Points, in no order, along strands that fork, close into loops and pass close to each other.
In the rows, 100 means zero.
Two points are linked if the straight distance between their rows is under 89.9. Some points are linked to none.
j_787: [118 130  79  92 122 112  95 103 124 137  95  91  91  89 103  98  98 107
 113 105  73  87  95 125  87  86  96  56  79  63 115  82  95 114 119 104
  79 117 109  86  87 125 101 109 102 108 113  85  99]
j_558: [116  88 103  96 126 108  99  91 111  99 104 104  98 116 101 114  96 118
 105 113  94 102 130  99 102  94 114  83  92 115  94 100 111  87  99 114
 109  96  96 121 117 127  98  83 115 119  95 103  91]
j_484: [107 102  99 120  84  86  87 109  95 110  88 113  87  95 112  84 102 111
 106  89  57 122  93 113 110  97 100  98  87  70 133 114  97 122  95  87
 107  95 109  94  81 125 127 113  99  95  85 112  69]
j_998: [106  94 100  80 121  91 122  86  89 101 106 141 106 107 108  80 106 117
 118 119 106 126 124  91 113 102 107  84  97  92  78  79  93  94  78 123
  89  88 102 118 121 110  75  99 106 116 108 120  71]
j_304: [108 117 107  78 124 109 104 124 110 115  84  90 127 108  94  84 101  91
 126 106  84  76  94 110 117  66  68  81  57  75 109  62  97 102  95 109
 110 106 111 102  93 109  76 107  94 122 101  83 101]
j_98: [107 115  88  93 118 112 107 111 135 126  84  89 119 109  98  97  98 114
 119 106  73  85  92 127  98  86  93  62  66  66 112  68 102  95 109 107
 103 109 112  97  93 131  94 110 104 117  95  89  99]
j_87: [ 95  93  75  88  99  85  93  99  64  89  96  93  99 109  86 119 114 100
  66 102 109 116  94  56  98 100 115 136 121 128  88 131  98  85 103 123
 133  91  81 107  85  87  84  78  87  98 100 107 121]
j_523: [ 95  79  80 112  95  84  91  96  61  87  98 110 110  89 100 107 101 104
  78 105 101 130 101  58 100  86 111 144 115 115  84 124 109 103  90 110
 110  81  83 113 104  76  98  98  92  99 100 121 107]
j_696: [104 122 114  95 117  83 114 106 128 100  99 123  98  99 113 103  87 118
 116  96 107  92  97 123  81  96 112  77 127 114  80  96 115  84  92 114
  95 122  93  94 135 108 124 101  91 112 108 100 121]
j_715: [ 68  95 102  93 105  93 115  89 100 106 120 120 107  99 113  83  89 117
  80 113 121 124  89 103  89 110 132  82 102  95  80  90 113  98  84 108
  59 100  95  90 134  88  78  98  80 102 100 118  91]
j_64: [103  78 108 106  90  92  94  83  85  82 109  98  79 109  85 121 112  76
  94 111 111 105  98  87  90  96 111 109 101 117  69 106 126  82 121  90
 139 110  79 133 105 100  80  78 100  98 106  91 106]
j_381: [110  90 114 117  95 113 100  74  89  94  99 125 115  88 103 109 125 100
  96  99  90 113 106  91 125 110 100 103  98  89  91 100  82 114 111  94
  92  78  90 104 109 105  94 100 117  89  96 125  55]
j_536: [105 119 100 124  96  97  97  99  87  59 108  69 103  93  69 103  89  73
 101  93 117  94 103  77  81 125  94 130 121 136  86 112  80  76 114  89
 118 104  93 111  95  72  96  98  90  93 139  91 127]
j_528: [113 110 102  86 103  73  99 119  94  86  91  99  68 103  83 123  95  80
 118  92 125  85  92  81  78  98 102 106 131 119  90 101  86  84  79  98
 107 119  98  95 112  90  95  92  86  97 122  96 127]
j_862: [ 89  80 104  94 100 108  85  91  90  82 112  94 104 102  96 101 124  77
 106 101 116 102 101  89  99  79 104 111  93 116  79 106 113  95 121  94
 126  98  79 114  93 102  57  82 114  91 107  96  95]
j_782: [102 115 114 113  88  71 114 116 105  99  82 124  96  95 110  86 110  93
 107  86  87  84  76 108  99  96  84 118 127  97 105  97  84  97  93  70
  94 108 100  91  82 100 132 136  95  89 114  96  94]
j_213: [ 91 118  92  75 104  77 120 107 106 108  99 111  86  90 103 102  99  89
 121  99 116  91  93 114  93  77 100  90 116  91  89  74  80  95  73 117
  82  97 105  68  99 102  79 106  68  93 117  99  98]
j_779: [100 109 105 121  88  83  96 119  75  94  78 121 108  96 102  81 111 125
 100  98  61 115  83 102 109  94 102 106 103  67 124 101  91 116  98 103
 101  89 103  95 104 107 104 121  87 101  93 121  61]
j_864: [ 93 104 102  77 128  74 132 112  87 106 113 136  99  96 103  84  87  97
 104 102 120 113 107 102 100  89 108  80 110 102  88  87  89  82  78 134
  89  97  98 100 126  93  69  81  89 103 128 116  92]
j_670: [115  94  99 105  88 107  97  92 118 125 106  76 101 115  91  78  90  90
 104  85  70  84  88 135 108 106  68  76  60  66 127  69 114 128  86  78
 103 104 121  97  83 120 140 113  87 125  64  80  96]
j_418: [ 71 119 108 113 115 110 113 118  86  82  97  87 139  83  90  92  91  95
  79  98 103  96 117  98 105 102  91 116  89 110 106  92  89  96  88 112
  72  79 110  70 129  72  59 107  84 114 121 109  82]
j_938: [ 84  97  84  85  92 104  93 115  84 107  99 115  93 101 108 110 118 113
 100  93 116 111  77  83  97  82 122 102 120  80 102 120  98  97  90 117
 104  96 101  75  88  91  72  96  83  80  90 105 111]
j_494: [ 75  91  95  86  98  97  88 125 100 101  96 101 103  92 104  89 105  97
 100  90 105 121 107 111 101  64  90 112  99  95 104  79 101  98  66 111
 108  81 106  80  96 107  54  98  72  94  84  94  74]
j_383: [ 96  92  93 110  83 107  78 103  93 124  85  98  94 106 108 102 111 116
 102  93  63 136 103 106 104  93 103 108  89  78 112 109 116 129 104  89
 113  89 115 110  82 119 107 101 100  96  68 112  67]
j_508: [107 139 115 106 103  91 114 127  96  79  93  90 118  95  94  81 107  74
  99  87  93  73  96 107 104 110  78 116 114 111 103  97  56  99  97  86
  91 109 110  83 104  74 119 137 112 107 139  98  98]
j_322: [ 90 100 112  91  97 121  83 120  99  80 100  84 119 100  83  90 114  81
 103  84  88  94 101  86 111  74  79 119  97 111 100  93  77  99  92  99
 121  83 103  93  98  95  69 104 101  93 109  88  88]
j_65: [ 83 116  97 103  98 116  94 126  89  80 108  68 114  92 108 115 103  86
  84  82 125  72  92  85  92  93 100 120 108 123 120 125  97  84  96 101
 123  89  97  72  92  77  89  96  95  83 116  91 140]
j_32: [103  81 102  94 116  77 108  70  94  94 132  94  83  99  88 119  94  90
  86 114 114 119 101  84  80  95 117  93  99 126  65 108 129  86 114 112
 129 108  67 132 117 105  89  59  90  99 105 101 112]
j_327: [110  77 103  94  99 113  92 110  77 106 100  84  93 114  98  90 101  95
  82 103  78 111 126  79 115  90  86 115  73 105 112 109 130 117 105  97
 117  93 108 131  84  98 116  82 127 117  73  97  97]
j_297: [ 93 135 111  98  94 113 110 138 103  77  98  81 109  99 107 108 104  76
  80  75 107  62  96  91  89  78  71 121 106 113 119  94  85 102  87  92
  98  87  99  61  88  65 105 110  96  93 121  99 131]
j_412: [ 87  85  89  97  97 133  91 102 102 106 100  62 115 103  85  96  95  83
  92  93 104  65  75 101 105  88  85  94  62  81 107  82 114  97 122  84
  98  96 114  78  81 110  84 105  94 100  82  82 115]
j_869: [123  80 114 110  97 127 100  83  95  96  89  99 109 117 107 118 108  97
  97 116  71 108 127 102 122  98  96  92  76 104 103 102  93  95  91 111
 117  79  99 127  97 120 113  89 125 112  85 102  72]
j_897: [111  79 100 104  82 116 102 115 109 104 107  77  72 116 106  95  95  81
  93  78  81  85 101 127 108 104  99  98  86  90 136 125 115 105 109  81
 118 111  98 117  59 110 133  82 118  95  67  86 107]
j_745: [124  75  90  93  82 104  88  73  95  97  91  97  84 103 104 121  97 107
  98 118 113  96 111  94 125 130 101 106  93 101 113 125  97 107 102  82
  84  99  91 115  73 104 128  91 118  93  78  98 105]
j_999: [ 95  92 110 105  88  88 111 103  83  84 116 112 109  99  91 103  89  79
  93 102  99 112  88  82  91  97 112 117 126 111  77 102  92  85  76 104
 129  92 108 105 122  76  87  99  61  85 111 116  93]
j_341: [115  94 102  95 123  76 118  88  68 100 112 130  90 100  96 113 106  91
  96 106 114 114 113  63  95 102 112 104 125 109  70 117 104  96 105 117
 109  98  83 125 124  86  89  75 103  88 131 127 105]
j_449: [101  95 125 144 101 104 102  80 128  86 104  86  96  88  92 105  79 101
 100  95 100  93 111 115  96 136 108  91 109 111 100  96 100  76  99  90
 105 100 108 106 120 104 126  94  79  97  89 106  91]
j_589: [ 81 114  96 114  98 103  90 122 106 108  83  95 106  97  98  76  87 107
  83  89  82  98  87  93 108 100  88 101  83  86 132 115  92 115 115  98
  73  85 107  84 103  97  99 110 106  98 103 112  99]
j_389: [ 94 103  91 102  74 111  80  99  89  88  84  96 122 109  73  88 114  94
  90  95  70 117  94  83 111  85  81 132 103 104 100 104  71 105 100 104
 125  74 102 102  99  86  86 108 103  94 101 105  86]
j_184: [ 84  98  79  92  98 124  91 100 112 114 103  67 100 107 108  94  91 109
  91 112 103  73  75 107  93  91  97  76  67  90 104  85 145 107 124  89
  95 108 101  96  76 102 110 100 101 110  74  70 136]
j_173: [108  92 106 108  92  82 100  90 118 113  93 106  77  92 124 100  76 141
 103 104 102 111  92 124  90 115 114  92 122  97 113 107 119  93  89  91
  80 101  98  92  81 112 133 111  84  91  92  84 102]
j_808: [ 98  98 110  92  84  71  98 106 102  86  89 109  76 109  93 102  89  96
 111  97 124  97  79  79  91  97 102 118 130 110  92 101  99  95  99  87
 106 111  95 102 102  93 111 105  84  80 112 104 116]
j_947: [124 104  98  99  95 104 107  92 132 112 103  84 105  97 114  79  87 105
 114  95  90  61  78 134 107 113  82  73  79  73 119  62  92 121  96  85
  79 111 114  77  88 107 158 127  94 121  71  75 115]
j_14: [115  75 102 115 113 105  99 110  95  96  91  80  89 100  93 110  86 101
 108  90 100  70 101  93 114 129  84 116  83 105 136 125 104  96 116  95
 103 107  99 116  71  96 119  79 126  93 106  91 133]
j_586: [ 86  78  91  84 118  87 103  83  94  88 122 116  97  92 106 103 121 102
  93  99 119 126 120  78 111  84  85 101  91 109  80  97 103 101 105 104
  96  95  78 116  89 106  62  91 109 102 112 111  84]
j_428: [105 125 108  87 102  83 113 101  98  94  82 120  99 101  95  93 104  80
 123  97 107  96  99 101 109  87  86  96 107  97  85  76  75  90  80 103
  90 102 101  82 110 108  88 115  87  98 132 105  73]
j_907: [104  74  91  92 120  69 129  66  82  98 137 109  85  94  97 117 105  85
  79 113 105 129 105  64  87  93 111 108 117 119  65 110 109  94 106 109
 119  94  69 137 111  96  92  69  89  89 116 119 109]
j_118: [102  75 104 110  70 100  87 103 101 100  92  79  74 107 101  81  95  83
  98  81  73 100 100 121 108 113  85 130  90  97 127 127 102 106 100  80
 127 106 100 121  60 104 124  89 124  84  70  98  92]
j_844: [106  85  93  98 102 109  87 106 108 117  86  73  78 103  99 117  82 113
  98 101 110  68  99 104  97 112  95  94  78 100 119  97 131 102 123  94
  90 113 101 108  78 105 124  83 123 103  89  82 138]
j_256: [ 91 114 107  81 100  88  97 114  86  87  93 110  91 102 100  92  96 111
  87 105 100 126 104  74  96  67  89 122 111 123  98  95 122 113  87  90
 117  82  99  97  99  90  89 100 101 100 103  98  97]
j_117: [101  77  93  91  94  90 110  72  85 115 109 127  99 115 108 127  99 135
 104 115 100 134 100  90 103 104 119  88 113  61  95  97 107 106  98 113
  90  93 102 109 105 104  99 102  89  76  97 126  69]
j_151: [108 135 120 110 101  81 123 120 111  88  90 108 111 102 108  71 111  77
 107  94  84  68  90 122 106 105  62 120 104  94 111  96  68 112 102  74
  83 106 102  88  95  97 140 140 112  97 130 104  79]
j_27: [110  82  82  93  75 103  97  80  90 100  83 123  85 111  99 101 104 123
 108 107  93 117 100  79 120 119 100 123  99  88 110 129  87 114 109  95
 106  95  96 120  81  96 122 102 119  87  87 113  96]
j_733: [ 82 104  98 103 120 114 104 101 110 101 108 101 118  94 110  96  90 121
  86 112 114  91 111  90 104  91  99  88  81  95 104  86 119 105 110 105
  56  85  99  78 116  90  97 100  98 118  96 100 106]
j_695: [ 94 113  96 106  76  91  98 121  94  74  81 120 100  99  91  85  82 114
 101  88 108 103  88  83 100  99  87 131 123 117 106 117  87 104  82  92
  98  92  92  85  93  71 105 119  87  89 117 110 103]
j_946: [101  85  89  98  87 112  90  92  94 123 101  91  90 121 118 121 103 124
  84 116  74 147 127 122 102  92 122  95  93  88 113 105 121 119  91 103
 107  88 122 111  67 120 119  87 105 107  55  99  66]
j_557: [102  62  84  92  90 103  94  71  80 109  90  98  95 110 122 135 114 126
  77 113  87 146 117 103 110 111 127 106 102  97  90 109 112  98  99  94
 106  84 103 119  88 114 116  89 108  97  62 118  76]
j_308: [118 118  94  99  92 130  93  80 144 105 102 105 107  97 104 106 102 113
 112 101 110  88  93 133  84  97 114  67  87  80  96  82  85 119 101  98
  83 115  88  92 111 117 116 103 115 101  83  89  96]
j_407: [121 108 106 111  97  94  95  90 109  88  90 111  97  96 104  89  98 107
 117 104  94  83  98 104 121 117 102  92  96  89 113  94  93  98  94  99
  81  99 118  92 103 117 117 113  93 109  94 103  88]
j_37: [ 99 100 123 115 111  97 107 115 112 106 100  91 108 109  80 110 113  78
 117  85  90  78  94  98  95 101 107  95 130 112 101 112  89  68 101 109
 122 118 110 103 104 108  87 102  88  99 109  91 120]
j_419: [116  75 111 125 111 114  95  94  96  82 108  87  95  91  97 100  93  98
  84 112  86  94 122  85 117 109  77 118  87 111 114 107 125 115  99  88
 101  86  91 123  91  91 125  88 125 110  90  96  96]
j_861: [ 84  85  82  80 115 110  93  92 122  99 114  93 107  95 106 108  99 110
 109 108 137  87  92 110  85  91 120  83  88 113  71  97 122  79 107 111
 113 118  79 107 107 107  78  73  98 116  94  84 143]
j_191: [116 113  95  96  88 108  97  81 110 109 100 108 100 106 103  86  99 111
 108 127  80 114 110 115 116 103  89  58  77  71 133  82  99 128  79  95
  82  91 113  88  90 125 135 113 116 110  83  86  70]
j_913: [ 88  80  87  94  86 112  71 121  82  98 102  84 103 103 103  69 111  90
  83  86  82 113  88  84 113  92 107 108  86  89 129 109 112 123  97 106
 108  95 116  99  90  93 111 107 101  97  54  99 111]
j_840: [ 82 109  96  90 115 117 101 121 104 108  84  83 110  89  95  95  80 106
  98  99 107  71 100  91 106  87  83  84  84 108 107  71 110  98  92 100
  81  86 109  74 104  91  85 104  84 111 107  88 117]
j_966: [102  87 110 108 106 102  98 124  94  88  94  66 105 110  85 109  94  90
  94  95  87  65  91  89 102 115  90 122  96 116 128 118 108  95 116  84
 122 100 100 113  88  88 104  89 113 102 110  78 133]
j_951: [ 86  93 101  96 114  88 115 106  91  95 114 126 107  99 106  88  92 106
  93 101 113 114 103  92  96  91 122  95 107 106  82  92 112  88  83 130
  83  95 101  81 125  90  73  90  76 103  98 117 101]
j_538: [101  88  77  82 102  87 103  84  94 122 110 128  98 108 112  96 116 134
 115 110 106 129  95 101  95  93 124  83 106  60 100  84 101 103 104 121
  80 107 113  99 102 110  75 113  91  82 102 108  71]
j_846: [115  97  98 122  89 107  98  77  92  83  87 121 103  93  90 101  95 105
 104  88  96 105 108  89 114 135  92 125 107 106 111 133  67 108 114 100
  96 103  88 116  90  89 112 101 129  88 105 125  97]
j_800: [ 87  92  97 109  72  84  88  96  92  92  89 125  87  94 109  91  74 120
  86  99 114 120  82  77 106 116 101 122 109 103  99 109 117 110  93  89
  75  85  91  94 104  82 115 119  88  93  96 105  91]
j_961: [ 95  94  75  97  94 114  89  86 115 130 117  92 113 115 113  87 101 139
  92 127  83 132 118 113  86 103 118  75  84  83 131  90 125 117  93 100
  86  88 115  90  96 105 119 104 106 120  60  81 101]
j_872: [107  64  81  78 102  98 113  66 120 113 131 103 102 125 108 123  97 118
  89 129 127 123 114 109  82 111 142  79 102 101  78 105 101  85  91 121
 101 108  84 133 108 103 102  73 106  99  76 113 104]
j_132: [117 101 105  94 123  86 111  84  97 106 102 126  93 103  91 107  91 110
 120 118  99 102 117  95  99 105 126  74 115 108  85 102 110  89  86 122
 102 116  98 114 126 109 109  81 101 107 105 110 115]
j_812: [ 87  73  87  89 117 106 103  69  99  94 124 108 119  96 102  93 112 108
  96 121 128 110 120  86 118  95  94 105  79 112  74  84 109 101 104  93
  77  93  84 112  99 104  76 102 101 118  96 106  79]
j_288: [121 109 107 123  91 109  92  94 112 104 103  95  93  78 108 117  97  85
 118  94 140  91  89 119  94 129 107  94 114 111  73 102  95  85 116  97
  79 131  97  98 130  90 132  92 100  92 100 101 124]
j_175: [120  82  98  94  97 114  93  70  91 107 101 106 115 107 109 112 126 105
  95 121  83 117 130  84 130 103  93  96  77  92 105  90  87 112 106 104
 100  80  98 109  91 110 104 100 118 116  73 117  61]
j_315: [ 86 123 106 106  93  75 108 118  92  99  77 120 117 106  95  88  99 107
 105  94  78 120  76 110 107 106 112 116 108  82 100  89  82 109  82 102
  91  87 111  84 129 100  83 123  69 101 108 125  57]
j_285: [ 89  89 103 128  74  85  98  80  84  86 101 120 109  80 112 103  92 115
  64 109 105 129  92  76 107 113 106 136 119 107  90 113 107 107 100  90
 104  75  88 115 114  84 105 101  94  94 104 130  80]
j_847: [ 90 107 107  78 116 100  88 127 100  99 102  94  87 100 103 111 107  96
  87  93 110  73  90  97  89  81  95  98 101 123 101 105 135  96 111  92
 123 120  98  81  90 104  90  89  99 103  90  73 142]
j_735: [105 125 101 102 111  95 110  95 116 107  94 114 100  97 113 101  71 123
 110 107 124 104 109 129  78 116 125  63 107 101  86  90  98  96  96 113
  59 119  98  97 144 105 133  99 107 111 112 109 102]
j_496: [120 114 101 117 103 103 103  94 136 117  89  98  92  86 121  94 111  93
 112  96  86  78  93 140  90 108  94  84 104  81 107  81  87 111 108  82
  74 120 104  85  85 123 147 134  85 112  90  95 112]
j_949: [118 118  68  86 105 128  94  88 118 138 110  81  91 109 108 108 107 108
 105 111  83 105 116 140  83  97 106  46  61  62 119  86  98 133 114 108
  91 119 113  90  78 124 113  98 118 101  83  80  96]
j_637: [ 99  95  83  88 103 136  92  68 132 104 112  98 108  97 116 112 109 118
 102 116 130  96 110 126  96  82 114  74  78  88  89  90 107 107 118 103
  88 110  86 104  96 113  91  87 122 100  79  91  98]
j_189: [ 82 102  85  73 110  77 111 110  98 113 112 125  87 100  98  88 108 114
 122  88 109 123  82 114  94  73 110  77 111  71  90  77  97  99  84 118
 100 117 111  89  96 115  61  98  78  84 115  95  95]
j_882: [100 116  98 104  95 108  95 105 101 120  86 100 105 102  89  75  91 103
  91 107  77  98 103  91 115 102  77  87  58  75 133  99 100 128 115  98
  65  78 105  85 114 106 106 114 116 127 101 107  78]
j_500: [ 90  98  93 107  85 110  82  87 114 113 104  94  87  94 118  92  82 132
  94 110  94 110 101 104  96 117 115  77  86  88 127 111 124 111  95  88
  69  93 108  84  80 106 120 105 100 108  72  89 109]
j_566: [ 85 101 108 110 133 112 108  96  98 101 111 107 108  88 116 110  95 105
  85 105 130  83 101  87  99 108 111  87  91 114  85 104 111  97 122 109
  61 104  86  93 123  90  95 101 108 107 111 112 119]
j_969: [113 121 112  95  99 108  93  96  97 117  84 106 100 100 109  82 103 102
 103 110  79 110 108 107 125  96  84  73  59  79 122  95  97 122  96 100
  82  86  96  94  98 125 119 120 119 118 103 106  52]
j_699: [ 90  94 103  97  92 125  91 101 110  95  96  73 117 100  81 108 110  70
 111  84 113  69  83  97 108  95  89 111  95 100  98  91  85  85 103  89
 106 101 110  72  94 107  62 105  89  88  93  85 102]
j_609: [ 92  84  83  80 106 106  97  73 132 107 121 102 102 110 105 114  92 119
  95 110 137 104  96 118  76  91 129  75 100  99  75 109 113  81 103 117
 108 121  74 115 115 112  87  74 108 106  80  97 113]
j_679: [ 93  98  74  75  85  97  99 117  67  81  91  99  90 117  79 114 112  90
  86  96 116 106  98  77  90  89 108 136 119 121  99 129  91  97  94 102
 142  90  88  96  88  84  70  86 101  88 110  99 116]
j_828: [ 99 115 108 112 116 114  98 112 103 111  95  96 102  75 107 113  96  89
 112  92 127  74  92 103  93 118 104  79 116 110  81 102 100  90 121 109
  83 130 103  87 124  90  96  97 105 101 116  97 136]
j_442: [ 75  92  89  74 100 106  84 108 108 112 110  93 108 103 104  83 111 106
 103  99  98 114 102 109 101  69 102  96  84  96  94  83 120 100  96 108
 105  96 114  87  92 111  67  91  86 111  73  85  98]
j_648: [107 120  95  89  94  94  88 129 108  96  73 100  78  91  92 101 119  88
 105  84 111  77  86  93  86  92  81 107 117 107 118 117  83 116 119  85
 105 109  86  86  81  85 110  99 121  93 126  94 147]
j_137: [ 97 118 105  93  95  88 109  86 107 110  98 127  98 102 112  96  93 123
 103 120 114 111 104 123  92 129 120  77 113  87  93  85 106 105  86 101
  57 104 106  90 136  98 112 113  91 105 108 105  82]
j_777: [ 99  90 108 110  77 102  80 111  92 100  88  86 102 105  90  91 109  86
  95  84  54 114  94  95 113  89  93 135 102 107 106 112  96 107 106  80
 140  92 101 125  83  99 104  99 115  98  90  93  89]
j_473: [119 111 109 105  77 120  80  79 129 101  94 109  96  97 106 117 102  92
 119 102 133  77  92 128  91 109 105  79 106  98  79  91  93 100 108  92
  82 121  93  89 105 111 123  97 102  98  85  86 117]
j_632: [127  82 119 120 101 128  93  83  99  88  99  86 100 114  97 104  87  96
 108 108  82  87 125 100 125 120  86  97  78 106 115  99  95 110  96  94
 109  81 106 114 100 110 132  91 124 109  83  95  85]
j_922: [ 85  86  73  74 134 111 109 108 126 114 110  88 110  97  91 106  94 117
 109  91 124  79  92 133  86  87  99  76  88 105  90  84 109  82 110 124
 119 125  95 104  97 110  70  77 100 107 101  73 138]
j_891: [117 110  99 113 106  73 104 109  85  74  99  78  79  91  75 118  95  66
 111  92 122  89  94  77  78 123 104 123 126 132  91 120  85  88  99 100
 124 124  95 107 114  78 103  85  88  95 134  93 131]
j_22: [ 80  77 103 106 106  98 109  93  94  78 125 109 118  95 100  88  98  86
  94  99 110 112 112  85 103  94 115  97  98 117  78  80  95  83  86 121
 110  93  99 104 123  91  60  86  71  99  98 107  92]
j_331: [ 95 109  97  78 116 108  95 126  84  94  98  79 100  97  97 131 110  90
  86  91 121  65 103  87  92  83 102 112 100 120 110 114 109  92  99 111
 124  94  91  75  92  94  75  80  97  98 106  84 136]
j_346: [100 105  88  92 101 114  95  84 109 121 109 107 115 117 103  85 108 132
 109 129  88 114 126 114 104 102 109  67  71  78 119  82 112 115  98 110
  76  92 109  95 101 114 100 111 101 121  73  90  76]
j_611: [102  88  86 101  82 115  79 110  99 118 112  76  96 111  90  80 104  88
  90  85  72 104  95 112 106 100  93  86  60  65 128  89 112 128 101  96
 103 102 124  91  94 114 116 112  96 109  48  88  87]
j_933: [ 89  96 110 119  68  88  76  76 100  84 105 102 107 102  85 107  96  93
  90 102 103 119  91  88  94 101  93 130 104 109  88 113 116  98 112  78
 123  78  81 116  99  91  98 102 101  84 108 107  85]
j_681: [104  89 104  98 104 118  94 109 100 114 101  91  94 118  98 109 109  95
  95  87  73  90 104 125 105  96 110  87  87  86 114 116 109  98 118  96
 122 112 109 114  84 116 108  91 126 107  77 100 102]
j_411: [104 107 118 119  88  93 122  74  90  98  96 127  86  97 111 100  81 113
 103 107 120 116  93 111 101 132 113  90 109  88  82  97 100 101  93  95
  68 107 113  99 133  99 118 112  94  89 106 126  72]
j_478: [ 93 109 125 111  95  84 127 110  66  83 120  99  98  93  89 108  92  80
  94  95 110  99  90  83  80 102 115 106 140 110  74 117  80  90  82 106
 129  99 103 111 120  68  79  93  81  70 134 114 105]
j_194: [ 95 109 113 116 108 114 104 125  87  77 114  58 128  98  81 119  99  87
  96  90 103  63 101  88  99 102  90 125 114 122 121 116  95  78 107  87
 127  88 117  91  90  78  91 103  90  87 124  79 138]
j_217: [ 97 142 107 103 103  99 120 139  97  74 102  79 119  91 102 105  97  79
  91  89  96  79 119  95  85  96  80 130 122 124 112 102  78  91  89  91
  93  93 113  72 102  62 106 118 102 104 129  91 112]
j_540: [104 107 129 131 111  70 111 116  97  90 112  90 103  93  96 103  99  84
 109  87  92  93 107 108  94 118 103 111 138 120  94 119  87  63  97  98
 116 111 113 115  97  93 118 114  85  88 120  93 115]
j_319: [ 92  77  98 105  88  98  81  94  92  97 102 108  98 106 112 102  98 122
  87 116 101 116 102  85 109 100 118 111 105 111  92 115 138  97  91  94
 105  92  98 107  88 101 116  87  97 107  64  92 114]
j_489: [ 82  89 100  92  96 117  82 124  87  89 104  88 116  93  92  84 117  81
  92  98 105 122 114  92 114  66  81 131  89 115  94  83  92 101  75 111
 122  76  94  90  96  91  51  92  98 103 102  93  66]
j_313: [107 119 111 118  93  92  96  91  98  91  94  78 107  99  69  98 101  78
 113  95  91  89 108  83 100 112  83 120 116 124  96 106  71  92 112  93
 116  98  95 107 107  97  89 107 119  91 135  96 102]
j_821: [ 93 121  94  73 120  98 102 118 112 116  84  91  98  91  96 102 106  81
 120 100 106  78 100 113  99  66  71  88  86  87 104  66  85  97 110 105
  95 113 102  91  84 109  71 101 104 109 131  91 103]
j_958: [ 96 124 120 117 112  77 126 109  78  88 115  95  92  82  77 105  84  73
  85  92 100 106 106  96  76 132 101 112 136 136  81 119  68  94 102 108
 103 113 108 110 131  70  91 105  96  90 154 112  99]
j_832: [ 94 112 113 100 100  82 115  91  92  95  99 114 108  96  75  93  87  76
 107  96 103 114  99  95  99 107  78 120 105 114  80  85  77  94  85 107
 101  85  95 104 130  92  63 111  95  94 137 115  61]
j_824: [ 86 103  99  78  89 109  86 112 113 104  98  85  84 106 118  93 105  98
  91  98 104  95  83 107  85  70 106  90  93  98  92  98 139 104 115  91
 109 108  97  86  79 108  90  93  95 108  75  70 129]
j_172: [104 118  91  98  99  80 105 114 115 119  93  85  83 102 109  75 100  75
 104  80  76  74  82 113 100  89  62  91  83  74 124  95  82 121 108  87
  97 117 104  95  67 110 136 126 108 109 110  90 117]
j_919: [116  99 108 106 106 116  95 112 119 111  91  87 105 117  93 101 116  83
 122  84  78  59  84 120 109 102  98  91  99  93 111  96  93  85 113  92
 119 120 112 106  93 122 111 111  99 102  92  91 109]
j_993: [106 115 113 127  89  88 101 100 111  87  93 100  92  81  88  95  95  99
 114  92  89  89 100 105  98 136  80 126 121 118 112 127  65  98 119  87
  98 108  92 118  92  93 120 106 126  83 134 112  94]
j_690: [104  99  99  95  81  76  91 100 112 113  80 102  66  97 109  96  90 123
 113  97 103 102  86 101  95 102  96 107 118 103 113 105 114 102  96  84
  96 115 104  97  75 111 121 111  95  93  98  95 121]
j_81: [ 86 118  95  97  98 103  84 123 102 103  85  94  96  92  90  97  99  96
 104  92 101  84  87  83  98 106  89 105 108  93 122 119  85  97 122  98
  82 104  96  81  88  94  88 103 110  90 118 102 128]
j_549: [102 117 112 110 100  85 117 105 129 109  91 115 101  95 120  97 111  92
 111  86  99  82  78 126  82  89  96 100 128 101  82  90  96  97 100  75
  81 109  95  84  94 110 134 136  74  96 105  99 103]
j_145: [102  72  86  77  96 101 105  58  97 108 118 115  95 116 120 136 111 130
  95 122 109 134 116 104 102 103 122  83 114  86  81  99 112  93  96 108
 100  97  99 127  91 112  98  88 110  86  76 114  82]
j_171: [ 92 101  95  87 142 110 110 119 121 115 109 109 111  83  99  89 104 107
 122  83 120  88 101 125  98  90  92  72  95 102  95  71  89  88 110 122
  93 113  99  97 103 110  63  94  97 106 118  91 114]
j_975: [ 96 120 105  96 101  89 124 100  74 101 102 126  92  93 102  92  87  79
 101 102 127 103  93  99  99 127 114 102 116 105  72 103  85 110  92 111
  66 114 108  95 136  78  91 104  95  90 125 128  88]
j_253: [106 105 130 137 103 102 110  97 114  79 103  99 108  90 102  93  89  91
 108  85  80  99 113 113 105 128  91 113 122 117  98  98  97  73  99  88
 103 103 116 107 112  89 113 116  85  98 101  97  97]
j_576: [ 99  79  96  78 107 115  83 105  79 102 106  94  98 109 105  93 115 110
  85 114  80 122 122  85 111  80 121 120  87 111  95 108 132 106  98 100
 121  89 110 116  93 108 103  90 117 120  59  93 100]
j_379: [124  93 121 124  94 101 115  76  88  93  97 130 101  99 112 112 108  90
 103 101  88 119 106  94 106 119 106 101 111 104  71 110  87  94 101 107
 115  94  94 120 120  95  98 100 114  89 116 120  71]
j_989: [105 103 102 113 107  96 122  88  74  96 100 114 110  91  99 108 115  91
  91 102  98 113 113  70  95 112 106 121 114 119  76 120  79  99 111 111
 105  92  81 121 127  77  76  91 116  95 138 127  86]

How many points has the smallest loop of links through each point below? Write 0 if it is on no loop.
j_65: 9
j_184: 8
j_428: 0

A tip is a point with one link. Name the tips that can be reached along the links from each point below, in the order of the rows.
j_171: j_840, j_315, j_949, j_832
j_489: j_449, j_913
j_313: j_745, j_679, j_648, j_933
j_576: j_998, j_812, j_319, j_958, j_975

A piece is two or more points that can be reached from each other along the links. Count, over all rows, the pieces, the separate loops (a circle has one, a figure eight two, a Y none), the forks (points with three links) and the tips (points with one).
pieces: 4
loops: 2
forks: 11
tips: 15

Name the points in between on the shortest way along the links from the first point to the second, in order.
j_189, j_922: j_538 > j_117 > j_145 > j_872 > j_609 > j_861
j_523, j_745: j_285 > j_800 > j_695 > j_808 > j_528 > j_891 > j_536 > j_313 > j_993 > j_846 > j_27
j_285, j_81: j_800 > j_695 > j_808 > j_690 > j_173 > j_500 > j_961 > j_346 > j_191 > j_969 > j_882 > j_589
j_194, j_947: j_65 > j_297 > j_217 > j_508 > j_151 > j_782 > j_549 > j_496
